Points, in no order, along strands that fork, close into loops and pass close to each other.
In the rows, zero is written as 128.
Two points are linked if the straight distance between their rows is under 131. Some points are linked to none.
k828: [121 121 108 161 104 137 128 148 135  41 145  99  97 111 125 142 117 108
  91  97 132 114 115 106 167 115 140 137 108 120 104 135 111 118 137  98
  97  81 127 124  98 112 106 133  77 104 109 116 168  99 160 119 151 157
  82  99]
k975: [137 150  76 110 144 101 151 101 119 190 112 142 145 142 146 160 177 163
 126 151 109 215 165 143  56 158  87 145 113 128 104  96 145 136 132 150
 154 116  80 166 150 134 110 126 167 178 105 157 116 134 147 146 138 134
 168 120]
k428: [147 131  95  88 178 112 142  90 117 232 113 166 166 144 164 134 171 155
 127 143 100 213 172 118  67 155  99 144 120  99 108  65 169 124 134 145
 179 121 100 168 167 168 135 104 156 161  97 176 102 173 128 172 137  99
 164 169]
k821: [126 152 174  94 116 129 133 149  94 153 109 149 127 175 156 130  99 131
 176 169 155 104  89 164 129 147 120  96 126 172 147 153 123 130 128 159
 121 161 136 108 116 104 138 154 191 144 159 111 123 119  76  92 112 112
 195  97]
k857: [ 85 156 131 116  99 113  82 154  69 108 107 137 113 114 118 160 133 104
 194 124 163 177 124  99  65 101 138  90 141 149 133 132 114 138 139  88
 141 161  98  96 144 104 121 207 171 162 139 119 107 116 143  82 153 145
 169 160]
k303: [126 129  59 123 141 106 109  97 119 137 132 137 137 106 137 158 190 131
  85 116 111 235 175 105  60 122  88 153 140 100  94  83 160 124 137 101
 136  98  74 191 160 154 104 137 113 142  73 163 116 135 197 144 173 148
 125 147]
k832: [181 120 144 133 160 119 147  83 202 180 139  81 143 106 104 100  90 159
 122 166  91  77 125 153 173 130 155 152 136 154 158 155 110 122  77 215
 145 144 164  93 161 143 142  87 156 151 153 114 111 136  78 169  79 104
 136 100]
k881: [109 161 110  97 120  92 108 128  83 156 108 121 135 129 126 175 138 138
 189 156 139 164 143 122  62 138 132 116 143 153 128 134 117 140 120 142
 161 162  99  92 159 114 114 164 192 179 146 126  94 111 132 112 127 147
 196 136]
k941: [104  85 142 177  88 136 137 137 172  71 179 145 125 116 129  98 122 114
  54  78 138  63 116 126 158 131 136 134 119 154 144 153 134  88 157 124
  59 128 157 135  59 120  99 120  53  98  81  99 149 109 186 116 133 168
 100  61]
k420: [115 134 175 135 118 146 133 133 127 143 122 206 130 181 141  74 107 130
 133  99 149  67 104 137 173 151 139 102 129 137 155 124 144 131 157 135
 107 147 154 133 100 146 149 130 116  98 125 132 115 163 104 136 120  93
 132 143]
k603: [115 139 120 115  98 130 139 160 116  95 115  66  98 112 139 162 134 122
 132 140 142 149 120 142  99 128  87 138 111 152 108 168 128 145 112 106
 107 103 118 153 114  71 104 130 136 140 143 118 161  68 149 118 126 160
 124  93]
k398: [ 97 150 160 108  92 133 120 152  92 129 111 145 115 158 144 138 109 121
 166 149 165 130  98 146  99 133 110 100 124 171 143 149 119 136 139 115
 109 155 129 122 114 103 127 176 169 144 151 113 122 113 112  87 132 124
 179 101]
k362: [ 93 145 128 120  88 137 128 173  97  87 108  96  99 132 144 153 134 117
 143 131 156 155 107 151 104 125  90 124 105 151 112 146 131 145 127  84
 105 101 105 158 112  77 118 150 135 136 148 117 159  76 142 107 138 149
 123 102]
k517: [119 151  80 117 142 108 119 126 111 133 109 122 114 138 112 153 152 140
 152 125 113 181 153 106  92 127 106 135 131  90  96  96 133 143 127 121
 176 112  84 138 166 138 128 129 148 148 143 159 126 142 124 146 149 120
 124 176]
k284: [117 119 111 169 121 142 120 146 140  67 159 168 111 140 127 107 141 103
  87  75 134 110 127 100 174 128 142 141 112  76 114  97 140 109 165  85
 116  70 120 154 101 152 118 107  53  91 113 130 154 135 154 144 169 142
  61 152]
k538: [102 128 106 145 110 128 104 140 118  78 149 124 118 105 122 141 141 110
 108 106 122 152 149  80 114 102 141 132 134 107 119 116 124 121 135  93
 118 126 106 139 133 141 119 149 102 124 107 130 122 136 169 128 153 144
 106 140]
k51: [126  98  94 154  98 112 135 127 148  62 168  85 115  87 125 166 166 104
  41 104 123 178 141 103  83 115 109 143 134 135 104 163 104 136 123 110
  76 109 129 155  98 107  84 128  83 128  76 107 156  79 220 125 180 182
 116  56]
k657: [135 153 118 109 116 119 148 141 133 132 115  66 115 115 135 160 125 148
 150 158 124 132 119 150 102 139 100 144 123 156 118 154 122 150 102 141
 122 131 125 135 133  86 114 125 161 148 153 125 144  85 126 125 101 151
 145  97]
k668: [ 91 125 165 147  84 146 101 142 115  70 128 125 109 117 129 126  94 100
 137 114 166  64  98 129 187 101 159 100 128 158 139 156 116 122 145 112
  84 145 154  85  98 105 128 172 116  94 128 102 141 116 127  87 113 125
 108 112]
k839: [ 92 117 122 126 138 127  81 136 113 105 131  90 133  66  94 152 124 110
 154 127 121 125 151  70 121  77 181 111 166  98 133 136 103 127 107 112
 143 165 119  76 153 148 122 156 127 133 128 119  96 141 150 124 130 137
 115 174]
k456: [156 146 150  90 165 112 148 136  99 201 104 188 151 193 155 107 133 153
 176 161 128 137 127 140 125 169 113 109 113 122 131 107 135 144 135 171
 167 146 116 121 133 151 160 121 193 154 149 145 118 187  56 147 117  85
 189 165]
k883: [ 95 124 181 148 101 147 119 135 123 114 137 188 126 154 123  80 101 114
 137  97 161  52 104 136 186 131 150 104 133 139 156 136 136 122 160 126
 101 150 161 106  94 138 139 145 109  87 131 118 124 148 112 118 111 106
 117 140]
k422: [110 113 109 164 129 144 108 151 131  48 161 135  97 118 113 109 118  94
 109  86 133  94 118  95 194 110 175 130 119  65 109 103 109 115 158  83
 129  69 127 112 109 140 118 116  58  96 122 121 157 129 137 129 161 137
  49 159]
k777: [110 153  84 118 133 117 109 153  96  95 104 100  96 122 102 160 139 124
 172 119 129 180 134 101 104 103 123 120 132  90 100 106 121 147 122  96
 181 105  80 117 162 124 137 143 150 136 156 147 150 125 117 127 145 136
 107 185]
k681: [ 84 134 162 114  80 158 116 192  93  81 106  87 106 139 154 137 109 103
 164 126 188 122  87 164 130 119 101 111  98 173 112 170 142 141 130  82
  95  93 122 152  91  64 123 170 137 122 160 109 168  74 125  94 133 138
 114  97]
k47: [119 133 125 144 115 152 130 152 124  71 110 117  89 140 114 109 107 118
 134 114 143  87  97 142 202 117 138 130  98 108 110 130 124 135 134 103
 137  89 130 119 113 112 140 121 100  94 158 132 176 118 109 121 120 121
  77 146]
k715: [122  99 129 178 109 137 150 129 170  79 168 157 125 132 133  97 134 126
  58  79 128  83 130 125 154 139 124 148 119 129 137 137 138  93 155 120
  74 105 141 162  77 134 105 106  56  90  87 115 148 119 177 131 146 155
  93  89]
k77: [104 109 128 171 107 136 120 143 140  70 165 173 123 142 135 110 139 101
  78  74 136 102 130 100 155 131 141 144 121 106 130 114 143 100 171  91
  90  97 130 157  84 149 113 123  50  94  98 127 132 132 171 131 154 150
  85 123]
k830: [134 118 166 151  95 148 152 128 174 123 128 137 120 142 134  95  92 144
 106 128 129  33  90 181 185 159 119 121 114 195 161 166 135 104 130 172
  79 145 176 118  81 100 126 116 121 102 115 111 145 108 121 121  94 116
 119  55]
k349: [100 166 123  93  98 102 118 153  63 151 104 126 133 140 134 176 143 122
 196 161 161 171 118 146  39 151 115 100 130 164 134 145 118 143 124 109
 147 148  94 105 135  94 113 174 194 180 152 117 102  84 117  93 141 154
 192 118]
k46: [174 119 102 105 195 130 154  82 149 221 123 140 147 129 142 121 159 164
 101 139  81 192 179 126  93 143  90 149 126  75 107  66 161 133 124 152
 182 103 104 177 172 177 139  79 126 145 113 176 107 178 123 178 131  90
 127 175]
k358: [140 135 168 126 117 112 143 106 152 184 139 137 153 130 156 117 111 151
 104 164  97  97 103 152 113 161 133 132 130 185 172 163 126 128 107 197
  89 167 166 124 114 124 113 123 189 161 106  97  94 131 130 127  90 126
 190  41]
k425: [153  80 122 158 122 139 140 128 179  61 175  59 130  71 100 129  92 117
  89 113 130  64 118 132 183 102 157 137 125 165 115 186  88 104 109 148
  83 116 173  84 104  93 112  98  71 100 110 102 170  87 148 126 114 161
  77  72]
k960: [128 107  85 130 147 120 118 101 132 139 146 127 150 100 137 146 173 126
  83 109 103 196 177  86  76 111 111 157 154  92 112  80 154 111 120 109
 136 123 100 174 158 170 115 117  84 128  80 152 101 143 191 151 162 144
 123 147]
k819: [185 139 123 148 131 129 189 109 186 145 126  88 126 123 128 125 119 179
  95 159  98 112 122 173 139 159  92 163  98 166 127 147 121 133  97 180
 105 106 148 168 113 100 130  74 147 136 136 124 154 102 128 152 106 129
 122  66]
k877: [115 142  89 124 121 124 158 101 106 164 113 201 128 171 177 141 190 150
  89 121 122 228 130 164  68 168  61 146  93 123 114  99 164 127 181  93
 114 102  78 220 115 122 117 145 150 158  90 150 143 129 148 130 170 113
 147 105]
k907: [128 148 185 102 129 131 144 143  93 183 116 228 151 204 168  87 123 137
 147 142 145 121  93 151 131 166 120  90 105 151 162 132 150 132 154 156
 118 160 141 142  98 139 159 146 176 138 129 124 117 165  84 110 138  87
 208 121]
k579: [182 101 117 132 205 145 134  88 160 189 152 103 133 109  94 115 143 139
  90 130  71 134 189 118 121 123 132 145 152  56 128  88 137 142 103 145
 191 118 137 132 197 185 160  66  84 125 129 138 106 161 118 168 103 102
 101 185]
k186: [158 128 100 150 136 149 144 135 149  83 125  97  99 130  92 106 108 130
 117 123 125  87 106 151 206 120 132 154 101  98 104 131 114 121 116 123
 141  72 129 130 122 115 138  83  87  93 159 140 182 120 103 142 126 119
  61 147]
k498: [114 154 106 117 129 123 121 155 108  86 100  69 100 124 113 157 122 127
 174 138 139 142 116 124 125 102 124 128 121 117  98 137 115 146 114 103
 149 109 105 116 146  99 131 140 149 127 168 133 159 103 107 122 117 150
 104 155]
k426: [ 83 153 128 107  85 108  99 169  70 107 102 105 117 103 124 187 139 102
 189 134 165 172 117 127  49 114 118  95 131 158 131 150 115 146 123  82
 135 144 100 101 133  83 109 194 180 173 152 107 121  74 141  84 146 164
 165 129]
k911: [175 148 147 130 156 135 171 121 166 158  92 120 118 159 132  99 100 162
 153 164 117  82  95 182 180 163 115 147  95 144 132 133 124 140 108 176
 148 110 141 142 119 106 155  90 163 123 180 149 158 133  58 156  88  97
 125 121]
k593: [ 97 139 149 103 127 127  85 161  94  82  96  91 116 114 109 148  89 111
 210 133 167 107 104 135 152  82 168  82 145 134 120 152  98 148 124 110
 147 151 135  67 145  97 139 175 160 115 181 127 143 121  77  78 100 127
 117 169]
k637: [132 142  49 115 144  99 121  99 125 140 122 116 125 108 127 173 180 149
 111 121 113 236 185 112  54 125  81 154 133  96  89  86 147 134 123 119
 155  87  61 171 170 145 106 125 131 154  98 170 129 127 177 141 172 147
 125 150]
k669: [101 159 146 101 106 123  94 163  65 109 105 146 112 150 129 141 120 103
 206 136 176 158 108 117  86 109 131  85 138 144 131 129 111 150 150 102
 157 157  96  94 143 111 140 192 178 145 159 124 109 126 101  79 147 125
 165 169]
k288: [140 102 101 150 149 130 121 123 151  86 170  77 123  89  89 141 130 122
  92 117 109 121 154  89 141  98 150 150 144  83 112 126 105 116 110 119
 137  94 122 127 148 153 119 104  86 116 112 122 145 133 155 143 154 141
  82 144]
k663: [ 98  98 126 128 162 133  72 134 115 115 142  94 134  48  92 138 133  91
 143 115 110 121 162  61 122  71 202 107 176  74 147 114 105 122 106  95
 161 162 129  66 161 165 135 138 103 120 118 116  88 150 149 121 130 133
 100 201]
k993: [124 146 172  98 113 132 140 148  73 190 115 241 163 203 180 102 147 125
 146 147 150 158 102 156  95 164 115  97 105 150 160 124 160 126 166 135
 124 160 123 158  96 139 148 166 176 155 118 117 110 168  98 101 155 104
 214 109]
k193: [127 154 148  89 120 119 105 158  63 146 109 175 124 179 135 119 123 110
 209 144 173 158 109 123  94 126 126  78 130 137 139 120 116 147 154 121
 163 160 106  98 139 128 146 181 183 145 157 134 104 159  85  93 141 110
 187 172]
k351: [149  87 141 160 103 148 143 132 183  75 152  84 123  91 108 110  86 121
 101 115 132  33 107 168 209 122 149 132 117 183 134 189 113  99 118 165
  91 125 184  77  98  91 115 100  71  93 117 103 165  96 131 119  93 142
  75  73]
k997: [123 126  91 137 137 124 151  93 131 146 129 206 149 156 173 120 189 136
  53  96 120 201 142 130  99 153  82 163 114 109 116  80 187 116 173  90
 100 100  91 231 117 149 116 128  94 113  70 162 121 141 180 144 174 127
 111 129]
k676: [139 162 109 106 125 112 158 129 124 161 110 112 126 145 146 158 141 162
 143 162 118 164 133 155  85 156  90 141 114 146 118 127 124 142 113 144
 134 127 106 149 134 108 116 116 180 168 147 136 127 107 116 133 116 140
 167  94]
k779: [124 107 103 153 138 131 155 110 140 131 137 213 156 152 169 112 178 118
  47  72 115 163 139 110 120 143 104 162 121  91 125  71 185 102 173  78
  93  99 121 201 113 165 116 110  54  94  77 149 113 146 182 142 169 143
  86 136]
k445: [ 94 112 177 136 118 147  81 141  89 116 134 186 137 129 122  95 116  77
 169  82 162 101 124  75 157 105 172  95 158  96 157 103 128 139 155  81
 115 168 153  85 119 161 156 163 105  93 138 116  89 169 119 111 131 111
 109 202]
k225: [114 128  87 136 120 118 148 102 113 152 122 197 133 154 179 132 189 138
  67 108 119 219 138 145  78 153  75 153 104 113 115  96 179 122 175  87
 105 109  84 230 115 131 111 142 121 144  75 151 132 133 171 135 180 125
 137 111]
k850: [113  79 132 170  78 129 134 136 161  51 185 108 116  86 127 131 128  91
  47  87 138  98 123 105 136 117 135 133 126 159 125 175 109 108 143 122
  50 127 159 121  64  97  91 135  60 107  76  89 156  86 203 108 151 182
 106  37]
k139: [ 82 134 176 114  78 148  97 178  83  77 102 100 106 121 144 146  98  96
 173 123 185 110  85 148 141  99 127  89 113 178 134 162 117 141 137  86
  96 135 142 109 103  82 126 192 142 117 153  99 148  84 118  68 128 134
 125 112]
k375: [190 147 148 112 168 113 165 105 173 191 102 107 126 151 120 100 103 170
 154 184 104  91 112 174 171 168 136 144 116 143 138 133 120 139  99 194
 161 121 142 115 141 124 155  89 185 145 192 138 139 145  38 163  73  88
 144 125]
k861: [100 128 142 107 129 124  83 134 128  96 110  78 129  84  94 152  90 113
 185 144 146  88 119 117 159  73 185  92 158 126 135 167  91 135 109 135
 140 169 152  49 153 104 136 163 161 118 163 112 121 127  93  95  92 122
 114 156]
k312: [148 108 150 158  97 155 153 134 179  90 131 105 117 121 120  93  91 140
 102 119 132  30  97 179 208 141 124 131 104 185 140 175 128 101 121 163
  86 123 178 108  86  90 121 102  90  95 121 112 168  95 126 125  92 130
  88  61]
k497: [125 157 113 101 135  94 119 122 104 178 111 128 147 144 131 153 139 148
 176 160 121 157 145 118  79 144 126 121 143 135 118 119 121 139 117 156
 169 150 100 107 160 134 123 144 190 174 139 142  93 141 117 135 121 127
 187 144]
k526: [170 138 138 134 142 151 163 128 165 129  92 106 107 154 106  86  91 156
 143 152 125  67  96 190 213 150 128 146 100 137 121 145 129 135 103 157
 146 100 148 127 122 102 155  87 122  96 182 145 172 122  66 155  78  98
  90 128]
k843: [160 107 131 142 154 134 141  99 186 139 151  85 134 103  94 111 104 149
 115 146 108  71 139 132 169 113 148 144 148 126 144 153 109 118  92 182
 140 142 153 103 156 139 142  97 121 130 141 118 122 137 110 161  98 112
 107 113]
k608: [107 133 141 107 129 105  92 113 125 144 126  92 143  87 110 148 110 131
 171 152 127 110 145  95 111  98 166 111 172 145 143 155 109 132 108 157
 135 190 142  62 160 135 122 159 168 151 134 117  83 129 136 115 103 133
 167 134]
k317: [152 104 155 149 162 144 166 106 173 182 140 193 170 155 137  65 126 148
  95  98 100  69 130 135 160 166 132 142 128 101 170  93 162 116 132 149
 123 137 169 136 117 179 156  70  85  97 116 145 104 170 106 171 104  82
 108 144]
k664: [126  95 103 157 157 145 111 137 147  70 185 103 115  91  97 130 125 100
  92  99 113 108 145  81 158  96 175 141 137  67 111 111 102 107 130 101
 134  82 122 113 130 156 118  98  59 108 111 124 149 134 145 138 164 142
  63 156]
k979: [105 114 167 110 129 126  76 121  87 160 121 161 164 113 128 116 119  91
 176 115 131 127 142  72 112 114 166  95 183 114 166  92 135 127 130 103
 131 211 163  76 144 173 156 161 126 112 118 124  46 178 127 111 115 106
 167 183]
k367: [105 122 125 118 129 116  94 120 137 107 123  78 131  76  90 151 106 127
 171 145 133 100 134  97 137  79 172 109 163 126 134 159  98 132 109 142
 137 169 137  61 156 122 123 157 154 134 145 116 110 127 117 115 105 128
 126 149]
k751: [153 136 167 114 105 100 144 112 151 184 125 116 157 121 154 135 108 150
 101 176  94 104 100 169 101 164 121 136 123 202 167 176 117 134  94 207
  89 159 171 114 106 116 104 119 214 180 114  88 101 110 124 127  84 145
 199  22]
k991: [ 94 124 191 136 104 149  91 140  93 102 132 202 130 155 130  83 107  89
 157  80 175  86 107 100 169 112 162  89 147 125 158 121 133 132 167  91
 104 158 157 102  97 151 146 169 107  87 130 111 108 163 120 106 126 115
 116 181]
k143: [198 125 108 147 150 135 169 114 183 117 135  52 118 110  90 125 102 159
 101 149 112 109 129 161 179 122 115 171 115 125 109 152 113 124  81 161
 132  88 140 137 135 104 140  64 106 112 160 131 179 101 106 162 107 135
  80 110]
k372: [ 94 144 135 117 107 123 102 127  92 147 125 164 132 145 142 133 140 122
 147 133 132 155 131 109  91 132 129 116 139 139 138 122 138 135 148 116
 123 171 113 139 131 134 130 165 152 148 119 135  94 146 145 117 132 119
 177 130]
k178: [186 125 101 150 146 150 165 133 174  87 129  56 105 118  96 116 109 151
  99 143 116 112 119 167 193 128 122 170 101 111  94 141 118 121  91 139
 132  65 128 148 121  96 136  59  90  95 157 139 198  98 109 154 125 143
  63 125]
k952: [135 154  57 110 134  91 140  99 115 162 113 127 136 126 136 174 185 159
 125 140 119 229 166 140  42 148  70 153 118 125  97  99 142 141 132 126
 153 105  64 172 156 124  99 126 159 177  99 160 123 110 160 141 152 145
 157 121]
k912: [191 118 120 164 148 133 178 102 202 130 139  73 132 109 106 118  99 167
  86 148 101  88 125 164 170 139 110 167 105 162 127 157 112 120  83 183
 110 106 160 147 127 107 135  64 114 120 135 124 161 105 122 159 109 139
  92  75]
k940: [147 146 150  81 152 112 115 146  80 170 110 178 135 196 137 105 116 126
 207 153 155 136 119 130 121 143 125  87 128 115 133 118 118 155 141 152
 171 166 116  97 146 141 160 153 184 142 163 137 108 179  55 120 123  96
 189 187]
k173: [107 120 125 165 105 150 103 157 124  49 130 139 100 132 117 104 102  98
 130  89 149  76  94 122 218 109 173 114 104 102 113 125 112 118 153  90
 120  85 144  99 100 123 123 132  72  85 138 120 167 119 117 110 136 134
  62 146]
k768: [125  88 132 126 168 137  99 113 133 149 152  99 148  73  95 128 129 104
 128 123  96 104 169  78 121  93 179 122 183  81 153 111 114 120 100 122
 165 172 153  71 172 183 142 108  90 114 120 104  74 148 144 133 106 113
 109 180]
k488: [ 83 126 169 128  80 144  93 161 102  56 115  92 104 103 134 146  88  85
 157 118 173  91  94 138 170  91 153  94 123 171 131 165 114 128 138  95
  95 136 151  85 101  80 123 182 120 103 145  97 151  88 127  71 118 139
 108 105]
k640: [103 121 144 109 128 114  89 110 126 162 136 104 157  87 116 136 121 128
 161 145 113 120 158  82  96 110 171 116 174 136 148 131 120 123 105 153
 133 195 145  81 157 155 122 149 154 142 115 123  59 142 153 131 107 131
 173 139]
k201: [139 152 168 100 129 116 136 127 122 171 110 137 136 159 152 125 101 143
 164 179 131  90  96 159 140 150 127 114 131 177 150 149 115 133 113 181
 126 158 149  96 126 117 134 135 206 148 156 113 113 131  74 113  92 116
 193  96]
k936: [159  88 121 126 199 141 110  97 155 174 161  89 141  87  83 120 136 122
 102 130  73 115 193  91 123 102 167 133 175  68 144 103 116 132  92 131
 193 144 153  88 199 195 155  75  80 118 126 116  88 149 131 151  91 110
 109 186]
k825: [137 149 124 144 109 148 171 136 147  93 110 133  97 156 145 120 132 149
  93 118 129 121 109 171 154 155  72 150  85 139 112 125 139 131 134 111
 101  76 114 190  96  92 121 106 103 105 132 135 177 104 142 128 138 128
 103  95]
k998: [118 163 111 139 120 135 134 151 109  88 103 163  87 172 135 121 136 129
 133 100 137 157 112 128 154 127  93 133  92  91  98  94 135 145 155  86
 143  79  91 170 127 126 144 127 108 105 149 148 171 136 111 130 155 113
  88 161]
k641: [180 122 134 158 146 154 169 108 190 130 121 113 119 131  97  79  98 156
 113 140 113  51 109 177 216 151 133 152 104 137 141 144 124 115 105 180
 141 109 162 125 123 120 146  71  99 106 160 137 158 129  82 161  93  98
  79 113]
k725: [136 132  89 103 163 124 111 116 110 169 111 141 125 138 122 136 163 137
 138 114 109 191 171 100  90 120 102 133 141  63 102  75 146 139 134 115
 192 111  79 152 178 168 144 112 129 144 124 171 115 174 124 160 148 101
 113 209]
k390: [133 117  96 146 105 123 133 147 139  50 151  68  94 100 126 165 148 106
  70 112 128 154 120 107 121 118 112 146 117 126  91 148 106 130 120  92
  90  80 125 147 104  91  94 124  83 114 105 124 183  77 188 120 167 177
  95  81]
k803: [159 152  79 122 148 122 154 137 145  89 119  53  97 116 106 156 135 147
 123 138 120 163 131 138 134 122  95 164 115 109  84 130 127 143  99 113
 144  65  97 160 137 100 124  86 123 121 151 151 181 101 126 143 133 155
  86 142]
k341: [ 89 115 177 156  82 150 117 136 129  88 136 158 114 138 124  91  91 109
 127  96 165  35 101 144 199 120 151 103 131 163 153 158 130 110 155 134
  84 146 168  94  83 117 124 155 102  84 125 112 131 120 122  99 111 121
 107 104]
k364: [ 98 113 167 127 119 138  84 130  87 131 124 186 153 120 133 115 127  78
 164  88 147 125 136  60 124 107 171 103 171 102 162  87 136 129 145  72
 125 182 157  89 127 171 154 159  99  93 117 124  63 174 134 107 131 120
 125 200]
k801: [155  97 100 143 169 134 122 107 163 116 174  46 130  70  62 143 120 132
  98 135  93 110 164  98 141  86 169 142 154  86 115 137  95 115  89 137
 160 116 131  97 169 154 130  96  91 128 127 114 133 125 135 149 129 135
  85 151]
k99: [142 142 167 124 127 122 148 115 146 175 123 153 139 151 150 115 106 153
 126 161 108  96 102 155 141 161 124 126 121 172 154 147 128 129 116 186
 110 155 151 126 116 127 129 114 184 149 125 118 114 141  99 130  90 109
 180  72]
k424: [103 143 129 112 123 136 102 170  98  76  99  76 103 117 114 148  99 116
 190 136 150 126 104 134 147  88 151 104 126 122 102 150 107 150 118  88
 153 113 123  93 143  87 133 151 151 112 176 131 156 100  93  97 108 146
 102 161]
k29: [109  85 111 162  84 120 129 137 146  60 172  99 113  83 127 153 154  81
  46 104 134 147 136  93  96 113 131 131 135 143 118 170 106 127 135 105
  65 129 139 137  74 101  85 153  73 124  75  90 144  83 219 116 170 186
 117  49]
k200: [188 138 132 120 169 103 155  89 189 202 120  72 133 118 108 117 100 175
 142 182  88  97 129 157 150 139 144 155 136 135 140 137 108 131  77 202
 170 134 144 103 166 137 136  86 178 162 177 131 117 142  66 169  80 111
 145 123]
k340: [141  95  86 134 162 119 116 100 143 129 167  98 154  87 113 158 165 124
  77 113  93 183 189  85  70 101 121 157 162  94 103  98 135 117 104 116
 137 110 108 155 165 174 112 106  77 125  81 143 108 134 195 152 165 155
 115 145]
k106: [167 103 116 153 162 140 139  98 181 134 169  79 129  96  82 117 112 144
  96 137  95  90 155 125 160 113 143 155 144  98 130 141 111 118  96 165
 151 117 139 122 160 153 140  77  99 126 138 119 133 137 114 167 115 118
  96 132]
k320: [158 125  96 110 181 136 138 103 134 188 119 146 133 135 133 124 160 146
 116 122  95 175 177 112 107 134 100 141 135  56 102  71 157 141 134 127
 184 104 101 165 172 181 150  83 109 134 122 166 119 175 118 173 135  87
 112 201]
k568: [183 145 129 135 136 114 180 108 178 165 120  83 136 119 142 138 125 176
 103 168  94 127 117 166 114 159  94 158 106 174 136 154 119 144  91 191
 106 123 141 158 116 106 117  86 171 160 139 117 135 101 122 149  96 139
 148  57]
k890: [134 145  80  93 160 100 137  94  95 216 110 173 160 150 159 147 182 150
 139 146 114 228 173 129  48 158 100 134 122 117 107  79 158 126 146 142
 171 128  91 168 158 148 122 127 169 171  92 171  97 155 137 158 140 117
 178 149]
k421: [138 147 128  94 153 105 124 120 109 201 112 150 151 160 142 128 141 146
 166 160 114 151 145 123  95 153 133 120 137 128 126 110 130 137 127 160
 169 150 117 114 153 153 140 124 190 166 141 146  95 165  94 148 115 106
 194 148]
k73: [ 83 140 182  99  74 142  97 166  79 100 104 115 119 130 148 142  99  99
 178 140 186 118  85 151 111 113 117  85 127 181 146 161 122 130 137  97
  91 154 138 108 101  85 120 199 163 135 159  97 129  87 113  63 133 131
 155  96]
k57: [128  86 111 169 143 129 149 111 155 109 166 193 160 136 151 111 166 111
  41  62 119 140 143 106 128 141 119 168 137  94 128  78 161  83 165  88
  90  99 135 185  97 176 112  91  26  86  75 138 119 134 189 136 167 160
  84 124]
k452: [108 118 154 110 123 120  93 111 107 173 135 145 168 107 135 124 126 109
 155 137 119 131 148  80  99 125 165 118 181 136 162 107 140 122 116 132
 124 207 156  94 146 168 134 150 140 129 105 131  46 156 150 125 110 123
 186 144]
k22: [115 140 115 113 127 124 149 112  83 201 115 225 160 178 186 128 184 140
 109 133 125 218 127 156  62 165  96 130  97 131 129  94 171 124 180 106
 130 137  98 206 115 133 129 150 166 165  81 149 114 149 138 133 157 109
 182 121]
k234: [117 137 181 117 126 139 141 138 113 168 118 228 145 196 154  70 115 135
 139 109 143  96 104 137 149 158 128 103 123 137 158 119 155 136 162 136
 110 158 145 142 100 148 156 136 134 107 125 134 110 177 102 131 130  88
 162 142]
k444: [114 142 143 108 119 126 150 123  76 196 112 235 163 191 182 128 164 133
 125 152 130 196 117 163  63 172  95 111  91 143 149 120 164 121 175 124
 130 142 109 181 101 133 135 159 185 170 100 129 124 144 110 119 156 104
 206  96]

How many points has the smallest loop of links through each point below? Write 0 if it is on no loop.
k178 -> 0
k349 -> 10
k877 -> 0

A fork is a point with three links, a tip a point with one. Leave the first point through the second and follow the links. Name the first fork or tip that comes.
k57; k779 -> k883
k364; k979 -> k367
k428; k890 -> k340
k850; k29 -> k828
k883; k420 -> k57
